Each row is a point on a landscape with many valleys, with its height.
A ball rolls from a point to the lowest of its 2 nearest points, and stops where none of them is lower. Distance is the straight distance between rows; heights are no part of it.
Neme (h 4.47): [ -5   3   3  17 -13   5  -7 -23  11  -5  36  -4  16 -13   0  18  -6  18
 -13 -33 -13  -4  26  -8 -14 -11  13  -4  31  -4 -27 -19  32  33  -6  14
 -23 -21 -18   0  14   6 -19  11  10]
dunad (h 3.09): [  1 -43  -1  -4 -43  -7  20 -15   2  -1  16   1  -9  43  -7 -31  -1   2
   5  -1 -20  -6   7 -18  23  -9  -4   6   7 -36 -18  11   3 -19  -3  23
   9  11 -33   4 -26  30 -16   5  -4]
Feto (h 5.81): [-16  -8   6  -1  20  -4  23  22 -44  22 -11  12   0 -19  25  12  14  16
  -4 -25 -13  16  -6  13  16 -10  10 -30   6  51  -4  22   1  14   7  -8
   6  -5  11  -9  16 -16 -31 -10  -4]
Vov (h 5.70): [ 29  -1  14  -9   8  55  15  -2   9  -6  30  12  -7 -18 -30  17   8 -21
 -13 -11 -31 -13   8  18 -16  26 -15   8 -16  -2   4  -8 -15 -13  21 -10
 -32 -26  15  -1  23   9 -21  30  -4]
gime (h 2.33): [ -8 -55  11  -4 -36  -2   2  27 -32 -10  13 -15  -4  32 -19 -27  17   5
  -8  31 -20 -19 -22 -11   9  -4  12   6  25  17 -42  29  13  -9  35   0
  42  -9  -9   2  -5  25 -10  22 -17]
Nevu (h 6.09): [  6 -15   9 -19  -7 -14   3   6 -33  -1 -22   7  -4   7   1 -10   6  15
   6  12  -9  18  -6   4  41  -8 -11 -13   4  16   3  30 -22 -17  17  10
 -11  25 -13 -23 -16   5  -9 -12   7]
Doza (h 1.39): [ 12 -25  21 -40 -23  19 -12  -3 -12 -26  15   0   9  25 -21 -42  15  -1
 -10  14 -24  -6   7   0  35   9 -26  -2  -3 -18  12  30 -12 -28  15  16
 -26  16 -54 -24 -11  16  -6  15   1]
buro (h 5.12): [ 12   7  28 -24  -4 -30  30   1   8  -9   4 -41  12  36 -26   2 -13 -16
  -1   2 -17  14 -30 -16  16  33 -15 -11 -10 -12   1  18  -4 -12 -14  13
  13  12   6  -9  -8 -11  11  17  -1]
Roza (h 6.66): [-35  -8 -11 -14  11 -21  -2 -17  -6  -9  -8 -28  19 -13 -26   8  -6  -1
   6 -18  -3   5 -19   3  18  -7  21 -19  16   9 -18  17  26  -1   8  27
  11  -3   7   0  18 -32  -1   7  -4]
Fimu (h 4.25): [ 15  14   0 -20  30  -8  21   2  24 -10   4  -4 -19 -30  -7  40 -34 -18
 -13 -38  -5 -27 -21  -7   5   8  35  -6 -28  26  16 -32 -12 -19 -45  15
   4   4  37  17 -17 -17  14   3 -14]
Fatif (h 7.64): [-16 -15 -27   7 -13 -24 -36   8   2  11 -23 -19   9  19  19 -20 -24 -20
  26   9  35 -17  16   1   9  -6  16  15 -28 -30  24 -15  -1   4 -12   5
  45  21  41  29 -11   8  25 -30 -17]
Vebim (h 5.62): [-33  17   4 -13   3  19  -1 -14 -22   7   6 -15   8 -53  -7  -3  40  18
 -23 -11  -8  12   8  19   0 -31  27 -17  26  27 -25   9  31   3  26 -10
  11 -18 -11 -24  23   8 -38  -4 -16]
Bipiz (h 2.74): [  1 -11  -2  -3  12   6 -16  30 -10   4 -19   6  -2  -5  32  15  18  -3
  25  24  36  18  26 -10 -28  -9  35  24 -12  -9  20 -28  -3  21 -12 -43
  31   7  16 -26  -9  -8   6 -19 -14]
posu (h 6.95): [-28  -8 -22   4  18 -34 -16 -16 -19   1 -19   2  28   5 -19   6 -15  12
   6 -20   6   6 -23  10  30  -8  -1 -15  17  23  -6  26   8   0  12  43
 -11   4  14  19  21 -32   5  -5  -2]
Ret (h 5.52): [-15  -5  -7  18  -5  10 -28 -22 -10  27   1   8  50  21  -1  -5   9   5
   4 -22  -4  20  41   3   4  12 -22  -4  15 -14  -3  10  10  37  28  17
 -31 -16  -7   5  31   3 -20   3  13]
mipu (h 3.81): [  6  16  12  14  -6  22 -33 -35  21  -5  48   7  28   1 -11   5   8  15
 -25 -20  -7 -13  38  -4 -17  -5 -12  -2  29  -9   1 -16  19  27  -5  17
 -50 -25 -37   5  11   3  -1  19  21]
somo (h 3.58): [ 21 -25 -12  -3   1  -8 -17  35  -8  -8 -17   9 -19  13  17  19 -12  -4
  23  38  29  -3   2 -13 -21   7  27  24  -3  -5  16 -11 -13  -2 -12 -10
  18   9   7 -15 -20  -4  15  -8 -12]
puzu (h 6.67): [ 26  14  20  -6 -11  20   0 -12   4   9  43  -5 -16  -8  -5 -37   8 -27
 -15 -50 -38 -29   6  15  13   4 -22  -1 -37 -10   1 -14  -4   6 -12  -8
   9 -11   6  38  15  21  -3  16 -10]
vel (h 4.88): [ -2  10  27 -26 -13  -6  19 -20   7  -9  15 -14  17  -2   8 -13  17  24
 -24  -1 -18  25  18   6  29 -16  13 -26   5   6  -8   4   0 -30 -12   3
 -14  18 -20 -36 -24  32 -27  -4   9]
sof (h 2.91): [  3  33  10   5   1  37 -22 -37  11  -8  35  14  15 -25  12 -13  39  16
 -34 -21  -2   1  28  13 -17 -18 -13  -7  17   1  15  -5  13  14   7  -7
 -46 -14 -51  -9  19   7 -13   2  16]
Purir (h 1.77): [  3 -23   4  -1 -16   6 -29  43 -32 -15   2 -21 -16  24 -25 -27  13  -1
  -5  40   6 -30 -34   5  -7 -15   5  11   6  25 -25  16   7   7  36 -18
  46  -7   9  17  -2  -1  23  22 -20]
mot (h 4.22): [ 27  18  39 -20  -5   2  24 -18  16 -15  28 -12  15   7 -23  -1  15  19
 -28  -8 -32  12   5   9  22   7 -22 -18   5  -5  -2   6  -1 -13  -3  13
 -41   5 -26 -26 -12  13 -22  12  16]
Rus (h 6.85): [ 21   0  28 -28 -14  13  -8   4 -18  -2  25 -15  -7  -6 -16 -46  -7 -37
  -5 -40 -44 -22 -10  21  28  12 -20 -11 -45  -3   8  11 -18   4   4  -9
  20   4  23  26  16   6  -1  16 -20]
foner (h 7.65): [ -6 -20 -27   5 -13   7 -19   5  10   9  -8  16   2  21  55 -35   5  -6
   5   1  34 -13  36  -2 -11 -13  37  16 -11 -36  25 -17   3 -19 -27 -15
  44  12  -9   0 -17  26  -7  -5 -17]
riv (h 8.29): [  2  15 -18  39   0 -24  37  -5  27  15 -16  12 -31   0  28   6 -13   1
  12   5  19   8  -9   1 -13  -5 -39  10 -11 -24   3 -17 -16 -17 -21  -5
 -17   2  -1  24 -22  14  18 -26  16]
Guno (h 7.07): [-15  -1   2   3  11 -25   4  -9  12   6  -3  -7  35   8  28  -4  13  11
 -16 -20  22   2  27   7  10  -7  36 -24  13   6   1  -6  24   1 -31  13
  21  11   4 -13   3   0 -22   8   4]
gubos (h 1.52): [ 18   9   7   8   9  10  -3  42  -2  -7   7  -7 -34  -2 -12  18  -2  -7
   4  30  10 -21 -34   1 -28  -2 -12  19  -5  23  -8 -15  -7   2   9 -18
  18 -18  16  20 -10  -9  41  14 -12]
suzos (h 7.53): [  1   0  19   4  20 -26  15  10  20  -1  -8  -5  41  23   3  26   0  12
 -19  18  27  13  26   5  -5  28  20 -21  12  16  -1 -18  11  -4 -25  10
   3   7  30 -23  -9  -3 -10  17   9]
guk (h 8.59): [ -5 -24 -24  29 -12  -3  38 -26  39   8   6  11 -32  23 -27 -14   1  -9
   3  17   4  -9 -17   0  -5  -8 -42   7 -16 -33 -25  -8 -11 -47   5  17
 -10   0   4  27 -18  21   9   4   3]
fof (h 2.87): [-10  24 -22  13  -5 -11 -32 -11   5  10  -8  -8   1 -11  38  -2 -36  -7
  31 -19  20  -1   8 -19 -16 -10  11  19  -8 -29   9 -17  11  36 -35 -13
  24   2  -5  19   5 -25  34 -23   3]
Minaf (h 6.23): [-22   2 -14 -20  12   3  25  -4 -21   6 -28  -6  -1 -22   5 -10  23  -6
   7 -29   4   7 -18  -6 -12   7  19  -7   0  -5  17  20   3  -1   4  -8
  15  -1 -23 -10  26 -45  -6 -11  -6]
Peza (h 6.89): [ -9 -21 -33  23 -12  -7  20 -17 -10  13 -26  36  -6   7  25  -1  12  12
  16  -9  13  13  15 -14   3  -5   3   9  18 -24  11  18  -9   8  13   8
 -17   9 -42 -10  -1   4 -23 -27  12]
mes (h 7.08): [-20 -34 -35  21 -15 -21  10   2   8   6   9  10 -18  24  34 -31  -1  -8
   5 -28  32 -35   2  -6 -15  -3  15   5   4 -31   5   3  23 -15 -29  21
  51   7 -20  28   6  -3  -1   8 -24]
zage (h 6.13): [-11   1  14 -15   8  21 -49  -1 -20   1  10 -12  47  -3 -22 -11  -4  -7
  -3 -10 -13  -1  25  14   3  10  10  -8  -1  17  -3   4  13  37  18   6
   4 -14  29  -7  32 -19  -7  20  -1]
Tepi (h 5.76): [ 21  -6  10 -13  -9 -14  20  15  -9  -1 -19  17 -27  21  14  -2   4  12
   9  31  -1  12 -13  -8  14   1 -19   1   3   9   8  21 -27 -17  -3  -2
  -7  16 -26 -26 -41  15   2 -12   9]
Nup (h 2.61): [ 20  18   2  -8  11   2   8  16 -15  12 -15  15 -24 -23  33  22 -16  -5
  21  -9 -10  22  -2  -5   4   8  10   8 -17  10  28  -9 -28  17 -16 -33
  -8   4  11 -12 -14  -1   5 -24   2]
Bor (h 2.92): [  2  47  14   0  -5 -17  12 -11  32   1  12 -35  -9  -6  -1  -1 -32 -14
 -11 -26 -18 -15  -8  -5   3  -1  -2  -9 -27  -7 -12 -30   8  -9 -49  -2
  24   4  28  25 -26   3  20  -1  -7]
gov (h 1.48): [  9   7   9 -22 -23  14 -44  -7  -5 -21  20   1 -10  11 -12 -11  -4  14
 -16  20  -9 -26   4   3  24 -24  -2   1  11  27 -10   2  -1  -9  14  19
 -12  10 -24  -2 -28  26  19   9  -4]
Boted (h 5.46): [ -6   2   3  16  17  -7  27  27 -26  11 -11   2 -11 -17  13  25  15  12
   6   8   8  26 -19   6 -10 -12   8 -14   3  37 -17   6   0   9  13 -13
   7 -13  18  -1   0 -10  -3 -12   3]
netud (h 8.72): [-31 -18 -25   9 -16   5   7 -29  47   4 -18 -14  -1  16 -47 -16   0 -17
   2  25  11  -6  -3   9  10 -13 -26   8 -19 -34 -26  -8  -5 -54  19  28
  -5   4  28  25 -12  30   7  -1   1]
sok (h 8.71): [ -8 -31 -22  37 -17 -25  19   5 -15  11   2  15 -25   9  18  21 -11  28
  18   7   8  -3  -5 -10   3 -22  21   2  34  17 -36   7  19   1   2  25
  10   2  -2  10 -18  11 -19 -13  -8]
dib (h 6.77): [-15 -28 -11  -8 -10 -24  15  17 -15  -8 -13  -5   8  26  25 -26   9   0
  -6 -10  35  -9  -2 -10 -13  16  36  -3  -4 -15  14  16  20  -7 -28   4
  55  19 -21  -2   7 -22  -8   7 -21]
nad (h 3.96): [  3  -8  13  21  -1  -7 -13  35 -27  19   1   3  15  27  12 -21  15   8
  -7  16   6  -3  10  13  -5   1 -18  -4  -2  15 -12   0  -1  28   8  -9
  19  -6  28  25   1  12  -1   3  -4]
lun (h 4.94): [-26  18   8   9 -14  -6 -22  11 -31  12  15 -12   5  -6  29 -26  43  19
 -21  12  10   6  21  15  -7 -37  13 -14  22  30 -24   2  27  29   4 -23
  39  -6 -23  -1   6  15  -9 -11  -8]
palot (h 4.95): [  7  21   5 -13  28 -10  34 -16  22  -3  13 -10   0 -33  17  30 -24  -3
 -16 -54 -13  -4   2  -5   9   2  44 -17 -16  21   3 -33   1 -13 -43  -1
   1  -2  31   1 -14  -8 -18   6  -4]
Kuran (h 7.93): [ -2  36   1  20   6  -7  22  -3  27  -4   9 -11 -32 -23  10   0  12   6
 -27  -5  22 -20 -13  13 -26 -21  -2  -4  -3   9  -9 -25  16 -20 -22 -12
  10 -11  -8  17 -15   4  16  -4   4]
Negin (h 5.43): [ 14  11   4 -15 -13  -8  -3  -3  23 -16 -20  10 -26   9  -2   8  -9   6
  13  46   7  12 -12 -18   4   0 -21  19   5 -14   6   9 -23 -20   1  -3
 -20  19 -36 -29 -41  14  22 -16   7]
guboz (h 5.63): [ -8  35  10 -16  25 -14  46 -12   5   2   2 -24   3 -44  22  21   4  11
 -19 -43  -4  19  -1   5  13 -13  28 -32 -11  30  -5 -14   3  -7 -37 -11
   5   0  16 -15  -7  -9 -18  -8   2]
mabus (h 3.05): [ 14  -1  24 -31  -2  13  -2   2   4 -35  22 -15 -19 -12 -52  19 -10   5
 -29  14 -27 -30 -27   3  30  -7   5  -6  -5  46 -33  -2 -16 -31   4  20
  -8   4  10 -10 -26   2   9  24 -10]
nul (h 6.54): [-11 -23 -18   5  -5 -14  41  -4 -24  10 -19  16 -12  10  18  -9  11   1
  12 -38  -1   6 -16 -23   0   6   6  -2  10 -24  11  29  -1   8   0   6
  11   6 -41   5  17 -30 -18 -20  -5]
non (h 2.13): [ 25   5  -1  21  14  22  -3  31  13   1  15  -3 -12   7 -23  25 -21 -17
   9  23  -1 -12 -21 -18 -50  31 -21  21   4  -6  -9 -16   7  19   7 -18
   3 -34  14  17  12 -21  38  30   3]
vop (h 3.67): [ 39  31  19 -14   5  16  -4   1   6  -4   5  25 -27 -19  28   1 -14 -10
   1  -7 -21   0  -5   0  16   4 -21  15 -18   0  27   0 -28  -4 -10 -20
 -23  15  -7  -5 -18  11   7  -4   5]
Div (h 5.54): [-11  20  11  -1   3 -31  54 -22   8 -11  12 -21   4 -13   9  17  16  31
 -25 -11   0  24  -1   4   6 -16   6 -30  18  19 -20  -2   8 -17 -12  12
 -11   4 -10 -20 -13   3 -25 -10  17]
buve (h 3.84): [-23  18 -21  11  12  -5 -34 -12 -17  27 -16   9  19 -20  49  -4 -20  -6
  21 -31   3  23  21 -12  -4   2  -2  13 -12 -17  24  -9  -1  61 -25 -25
   4  -1  -6  19  23 -24  26 -24  18]
pilo (h 8.55): [-23 -15 -19  24 -10 -27  -2  -9 -17  10 -12  11  -5   7  -4  14 -10  28
  13  11  -6  15  -5   2  17 -28  -8   1  19  13 -35   4   3   0  28  22
 -14  -5  25   7  -9  19  -9 -21   5]
mulod (h 7.69): [  3  25   1  -1  13  14  -1  -5  19 -11  17  -1 -29 -30 -17  12  13   7
 -32  -9   4 -29 -22   9 -22 -23   5   4  15  36 -12 -11  15 -18   0   0
  -9 -18 -19  15  -1 -12  21  10   4]
minam (h 2.34): [ 19 -29  11   0 -27   2   9 -15  -6   0  22   6  -2  37 -24 -25  13   5
   3  -8 -28  -9  -6  -8  24   7 -36  -5   1 -35  -5  21  -8   1  16  20
 -24  -4 -46   6   4   1  -4   5   5]
lofos (h 7.78): [  5   6  17  10  21 -15  -6   9  24   7  -6  -7  32  26 -15  23 -19   0
  -4  17  20   7  19  -2 -20  29  -8  -7   1   0  -3 -25  11  15 -20   2
  -3   5  39   6   1  -9   4  12  17]
Mibe (h 5.05): [ 22   9   6 -17  -8  18  -6 -11  28 -16  -7   7  -4   7 -30  14 -11  -2
  15  29  -9   5  -4  -9  -5  17 -25  21   9 -21  11   2 -15 -16   9   4
 -43   1 -27 -36 -10   9   8   4  11]
maz (h 1.26): [  6  22  -2  -7   6   3 -16   9 -11   7 -12  16 -14 -28  45  25  -3  10
  18   8   7  27  13 -12  -8 -17  30  15  -1   6  19 -19 -10  28 -20 -44
   8  15  -7 -27 -18  -5  13 -28   6]
Kemor (h 7.05): [ 22  -1   5 -27  10  12 -13   0  -1 -17   3  -4 -25 -19 -13 -23 -12 -39
   4 -18 -23 -23 -13  10  27  21 -19   2 -56 -12  35  17 -36 -21   3  -2
   4  16  16  17  10  -7  14   4 -15]
kare (h 1.84): [ -8  38  -5  11 -10 -17 -26  -8  12  -2  13 -16 -10  -8  13  10 -35  -2
   9 -23   6 -15  -3 -15 -14 -12   2   4  -3  -4  -7 -30  15  23 -39  -9
  16   2   3  28  -8 -21  37 -12   2]
kobad (h 5.93): [-35  26  -5 -29  11  16  17 -17 -22   0 -28 -19   3 -56  -8 -13  34   3
  -4 -23  -8  21 -15  12   0 -17  25 -11  -6  11   1  18   9  -6  15 -23
  15  -4 -23 -24  29 -19 -22 -21  -6]
Lila (h 5.97): [ 20  -7   7  20  17  35  23  -5  -3  16  36  13  -2 -15  -3  16  -1  -9
 -19 -28 -29  -4  17  10  -9  13  -4  -2  -6  17 -11 -20  -1   8  12  -8
 -25 -30  39  16  30  23 -38  26   2]
boz (h 2.90): [-22 -42  -1   5 -39 -18   9  -3  -4  -8  19 -17   1  24 -18 -12  -4  15
  -1   8 -17 -12  -3 -10  25 -15  26   3  28  -4 -50  15  23 -18  19  31
  24  -3 -18   1  -9  31 -21  10 -16]
daru (h 1.85): [  2   8   3   0   0  21   2 -15   5  -8  13  23   5 -22  14   0  37  11
 -20 -20   7   0  13  -4 -25  -4  16   1  20  -2  19   5  20   6  -7  -3
 -21  -5 -57 -16  14 -16 -15   6  12]
Fup (h 5.34): [-27  -3  -1  18   3  11   0   0 -23  10   8  18   1 -25  13   4  41  25
 -17   5   7  17  20   5 -12 -25  22  -8  33  32 -20   4  29  13  18  -8
   9 -11 -12 -13  12  15 -42  -9  -5]
mapab (h 7.91): [  5  -2 -16  17 -18  -1   3  10  15  15 -14  23 -17   9  54 -22  -7  -4
  20   8  29   1  18 -14 -20   0   7  18  -5 -46  28 -18  -5  -7 -33 -31
  23  19 -17   0 -18  15  -2 -22  -6]
Pul (h 7.52): [ 15  46   4 -17  29  33 -22  11  24 -19 -13   5 -10 -31 -15  14  -4 -32
  -4  20  13  -7   5  22 -23  23 -15  25 -32  -9  38  -7 -20  -6   9 -28
 -18  -3  17 -16  19 -11  19  10   3]
vetod (h 2.77): [ 25   2  10 -23   6  24  -5  -5   4 -11   2  20  27   3   3  -1  21   6
 -16 -17  -3   3  17  -3 -10  21   6  -3   8  -2  37  10   1   3  -8   2
 -35   5 -37 -31  13 -14 -17  17  11]
tir (h 6.73): [-27  -1 -14 -30   1   0 -26 -17  -7 -13 -50   0  33 -14 -13  -2  10   2
  13  15  19  25   4   8  17  -1  20   3  -1  -8  18  19 -13  -4  20 -10
 -10  17 -22 -33  15 -18  -3 -23   5]
Tene (h 8.95): [  3 -30 -25  25  -6 -32  46  -2   1   6  -1  38 -36   3  43  19  -3  26
   5  -9   9  -2  -4  -8   9 -23  23  -9  13   9   5   7  -5 -23 -21  22
  -8  13 -23   3 -36  12 -23 -13   0]
Neku (h 2.86): [ 22 -32  -1  35   1   0   6  28  -4   2  17  -9  14  40 -23  16 -18  -2
  12  27 -13 -12 -26 -27 -41  32 -17  -1  28   3 -26   3   6  27  20   0
  19 -26  26  10  15 -10  16  44   6]
lazog (h 8.45): [ 14  -3 -15  36   6 -18  43 -22  39  24   3  21 -25  20  -1   1 -12 -10
   9  -3   3   6  -6   5   7   5 -56   8 -18 -37   5 -14 -25 -29 -13  13
 -37   1   7  33 -14  24   6 -12  20]
Fufe (h 3.52): [  0  17   7 -21   9 -20  15   4  30  -5   3 -37  -9 -12  -2  -5 -30 -30
   4 -31  -7 -22 -11 -14   0  14  16 -12 -36  -3  17 -24  -4 -16 -49   0
  37  13  42  21 -11  -6  13  -5 -16]
Pugi (h 8.21): [-22 -11 -20  13 -15 -17 -36  -4   3   7 -39 -12  28  32 -20  -6 -20  -1
  24  39  28  11   6   4  12   7 -22   9  -5 -25   1   4  -8  -4  20  20
  -7  12  30  15  -3   7  23 -20  12]
Kug (h 7.12): [-14  12 -21 -32  -3  -5 -18 -22  -2 -11 -33   9 -12 -31   5  -2  -4  13
  12   0  10  12 -25   1  31 -25  21   2  -7   0  19  23 -15 -14   3  -9
 -10  20 -38 -20  -8 -19  20 -32  -1]
bofe (h 6.56): [-18 -24  -1  25   2 -29  17  -7  -6  17  18   8  31   7  22   0  14  24
 -14 -37 -13  19  26   8  27  -6  19 -25  23  10 -14  11  27  12  -9  21
   1  -1  10  -4  12  14 -46   3  -5]
ponim (h 5.44): [ 22  12   8  -4  16  31  -2  -2   6  -5   8   4  -7 -15 -45  16 -13 -25
   9  -1 -32  -4 -30   6  -9  25 -37  13 -12   4   8   4 -26  -4  30  -2
 -31 -15  20   8  19 -16  19  16  10]
dulu (h 4.74): [  4  13  27 -27  -4  -9  37 -24  18 -14  11 -30  10  15 -36   3  -6  -3
  -8  -5 -37  11 -18  -4  23  13 -20 -25  -2  -2 -24   4  -3 -21   1  13
 -20   2   6 -10  -8   2  -7  12  11]
Dif (h 5.20): [ 28   2  17 -21  -1  32 -26  13 -16  -8   1 -15   2   4 -48   2 -26 -26
  25  20 -45   5 -24  -7   2  28 -27   8 -11  -3   7  22 -21  14  37   1
  -7  -7  34  -8  25 -10  11  21  -8]
Kuza (h 4.58): [ 15 -20  14 -23  11  11 -20  30  -8  -8 -26 -19  12   1 -20  10 -18 -39
  33  52   6  24   3 -13  -6  39  11  21 -24 -27  38   7 -25  -3  26 -14
  14   7  41 -29  17   7   1 -20 -10]
bope (h 6.35): [ 37  13  12  17   3  23   3   2  15  13  34  22 -19  -9  11  -8  -8 -20
 -25 -26 -15 -22  22  17   0  -1 -20   4 -20   6   2 -30 -13   3 -14  -7
 -20 -13  27  38  -2  31  -9  20   5]
Bav (h 4.13): [ 20 -18   2 -17  16   2  -2  28   3 -11 -19  -1  -8  12  -9  26 -10 -23
  19  48  23   4  -7  -6 -10  28  10  16 -16  -5  28   8 -24 -23   4  -6
   9   5  31 -28 -16   0  13  -8 -10]
pesed (h 4.93): [  4  -1  10 -14  -2   9 -22  26 -27   6 -19 -20  12  13 -18  -6 -12 -20
  35  23 -11  19 -10  -7  -5  20  -9   7 -19 -15  19  12  -9  29  26 -14
  17   2  28 -10  22 -10  14  -5  -2]
Vazov (h 4.61): [-23  13  -6  25  19  -1  -1   5 -19  26 -21  -5   5 -19  25  22  -2  -1
  22   3  13  38   7 -17 -29  -4  -4   8   4  -5  -4 -13  11  57  -7 -30
   1  -8   1   8  20 -35   7 -22  17]
fipo (h 8.10): [-10  -3 -28  22 -14 -26  32   7  27  20 -27   9 -26  16  47 -25 -15  -7
  22   1  28   1   2  -4  -8   0 -14  15 -20 -47  13 -12  -8 -24 -37 -16
  33  22  -1  21 -26  22  11 -32  -4]
mam (h 3.62): [ 24  -4  12  -8   7  17  22 -15  21 -15  26  12  16   2 -27  15  20  19
 -24  -4 -13  -2  16  19  -1  12 -14 -10  18   8  13   2  -2 -15  -3  25
 -58  -8 -23 -19  -1   2 -23  17  18]
bubug (h 7.26): [-13   1 -26   1 -10   2  -3 -27 -12   6 -25  33  -9 -27  30  -6  12  18
   9 -22  -1  17  -8 -11  20 -24   1   7   6  -9  23  19 -12  10  15  -2
 -29   8 -59 -13  -2 -11  -3 -36  11]
nago (h 6.34): [-15   0  10 -14  23   7 -24  -5  -8  -7   4 -23  46   4 -43  13  -6   0
 -12   4   0   3  -3  11  -3   7   8 -20  13  27 -21   0  23  10  12  17
   2  -8  34  -4  30 -31  -1  28   2]
dok (h 2.42): [ 31   8  19 -20 -14  24 -22   4 -14 -26  27  11 -31 -21 -26  17 -15  16
  -9  22 -28 -19 -12   8  20 -11  -9   0  16  44 -22  -3 -22  -6  26   9
 -33   1  -3 -12 -24  18   0  16  -3]
Mekuv (h 0.52): [ 10  -8  17 -50 -30  20 -41  -9  -4 -36  20   1  -4  18 -20 -35   6  -1
 -12  29 -15 -17  11   3  38 -11  -2   5  -1   0  -8   8  -9 -27  11  12
  -6  18 -41 -21 -28  31  15  18  -6]
tid (h 7.92): [  3  44 -10   8  10  14  -9   2  45  -9  -1   3 -22 -22  10  13   0  -9
 -14  18  40 -20   2   4 -37  -6  -5  23  -8 -13  14 -45   8 -18 -25 -26
   0  -2  -6   5 -12  -3  34  -1   6]
Kefaz (h 8.38): [-32  -7 -25   9  -4 -16 -27  -5   2  -5 -27 -12  14  15 -29  13 -13  10
  13  37  23  11  -5  11  11 -24  -6   3   9  -3 -24   1   4  -6  30  25
 -11   2  24   2 -11   2  17 -14   5]
tepos (h 6.19): [ -5 -26   1  24   3 -24  32   3 -37  21  -2  24  16  12  20   4  10  23
  -1 -27 -19  20   8   0  14   0  -4 -26  17  24  -7  21   8  18   7  20
 -14  -1   3   5   7   5 -43  -1   9]
kubes (h 5.85): [ -3  -7   8   8  11  16 -17   2 -15  12  -3  17  41   7  -2  -2   4  -5
   6 -25 -11   5  13   5  -1  20 -12  -6   1   4  11  13   0  30  21   7
 -25 -11  15   7  36 -18  -9  10   9]
Fegup (h 7.48): [-17   0 -13  15  17  -2 -14  -7   0  -9   8   6  -8 -15 -21  35   4  15
 -11  -2  10 -10 -24   8 -20 -15   2   2  37  28 -26   1  26   7  15  22
 -28 -22 -11  10  22 -39  13  18   8]
Sumad (h 6.44): [-12  -7  -1 -18  -1  -8  -1  -9 -21  -7 -36   2  28   4 -13   7   7  21
   7  23  14  30   0  -4  10   1   7 -12  23   1   0  24   2  -1  21  17
 -22  16 -22 -34   6 -13 -11 -13  17]
sotub (h 7.37): [-16 -16 -28  13 -22 -19  -8   7   8  17   3  -9  -1  18  47 -36 -13 -15
  14 -20  22 -23  29   3  -3 -14  29  12 -12 -29   5 -15  12   3 -37   8
  54   8  16  29 -15  16   2  -9 -28]
giz (h 8.01): [  3  12   8  12   3 -24 -23   9  15  12 -17 -13  25  30  -6   2 -29  -6
  17  32   6  14  19   5  12  14 -28   3 -14 -19   2 -18  -6  10   1  -1
   0  12  56   7  -8  21  10 -16   3]
rek (h 7.25): [-23  -9 -16  17  24 -23 -28   7 -15  -2  -3  14   2  14 -29  22 -10  18
 -14   6  12 -20 -36   9  15 -21  -9 -18  28  51 -18  14  16  -3  19  35
 -16   1   9  25   5 -30  27   7   3]
Vun (h 2.24): [ 23 -10  15  16  10   4  -5  60 -19  -6   5  -9 -13  28 -15   1  18  -3
  -2  53  12 -18 -39   1 -32  13  -9   4   6  34 -11   7  -2  16  20 -30
  41 -15  20  10   1 -18  41  27 -12]
Zivu (h 4.46): [ 21   4  -2 -23  -4  20  -4 -22  26  -8   6  14 -13 -18  -5   6 -21 -12
   9 -12 -17 -14   4  -9  12   7   6  14 -16 -21  17  -9 -20 -14  -7   0
 -30   2  -6  -5  -8   9  -5  -2  -3]
zope (h 7.71): [ 12  24  -6   5  19  28 -12  11  33  -4 -16  15 -21  -9   1   8   5 -23
   2  39  37  -9   6   5 -34  16 -16  38 -13 -25  31 -17 -11  -3   4 -29
  -8  -5  -2  -1   6   0  26  -3   3]
pipuz (h 7.29): [  5  26   5 -30  14  24 -19   1  11 -24 -15  -2 -12 -37  -4 -23   0 -29
  -7   6   0  -5   6  27   9  16  -9  11 -44 -19  37   8 -34 -29  14 -28
   7  19  17  -9  10  11   5   2 -12]
Feb (h 3.50): [  9 -13  -2  46   3  -1 -10  26 -21  22  -4   7  17  33 -10 -15   8   4
   2  19 -14   5 -12  -3 -20  18 -37  -6  10   5 -16   9  -3  33  31  -7
   8 -18  36  27  23   8  12  22   7]
bigo (h 6.52): [ -9 -24   1 -15  11   0  18  14  -6  -7  -7  -5   6   3  -4 -16  32 -11
 -17  -6  20 -18  -7  -2 -21  17  31  -7   3  -3   5  14  15 -17  -1  -4
  31  -8 -18  -6  19 -16 -19  17 -18]
Buse (h 5.02): [-18  -9  -5  24 -29  12   7 -32   0  14  16  -2  23   1   3   1  -2  10
  16 -18 -15  11  32 -11   1  -8   2   4  20 -29 -27  -4  23  27  12   9
 -15 -16 -15  -5  11  23 -33  -7   7]
rapu (h 4.52): [ -9   1   4  18 -23  -6 -14  12 -14   8  11  -3  -4   7  31 -28  20   7
  -5   6  13 -11  12  -2 -12 -13  10   2   8   7 -17  -2  21  22  -4 -13
  37  -4 -19  14  -1  15  -1  -3  -9]
nesud (h 5.11): [-10   3  -6  19  32   5  34  18 -12  19  -9  -6  -1 -18  13  29   6  -5
  12  -6  10  17  -7  -2 -34   9  12  -4  -4  18  -7  -4   4  21  -2 -18
  18 -25  24   2  19 -33  -6   0   3]

For each start below, name the point where the ball stops.
pilo -> kare
Kemor -> maz
Minaf -> gubos
tir -> maz
pesed -> maz
Fegup -> daru
bofe -> kare
lazog -> gubos
Ret -> daru

Call two points neighbours if one is among the 2 nearest of the other. Go from one point of each pair to the other, from neighbour to neighbour, staying as low as possible. Name the highest point that can't be avoided.
gubos / Purir -> Vun
gubos / maz -> bubug
Purir / Mekuv -> dunad
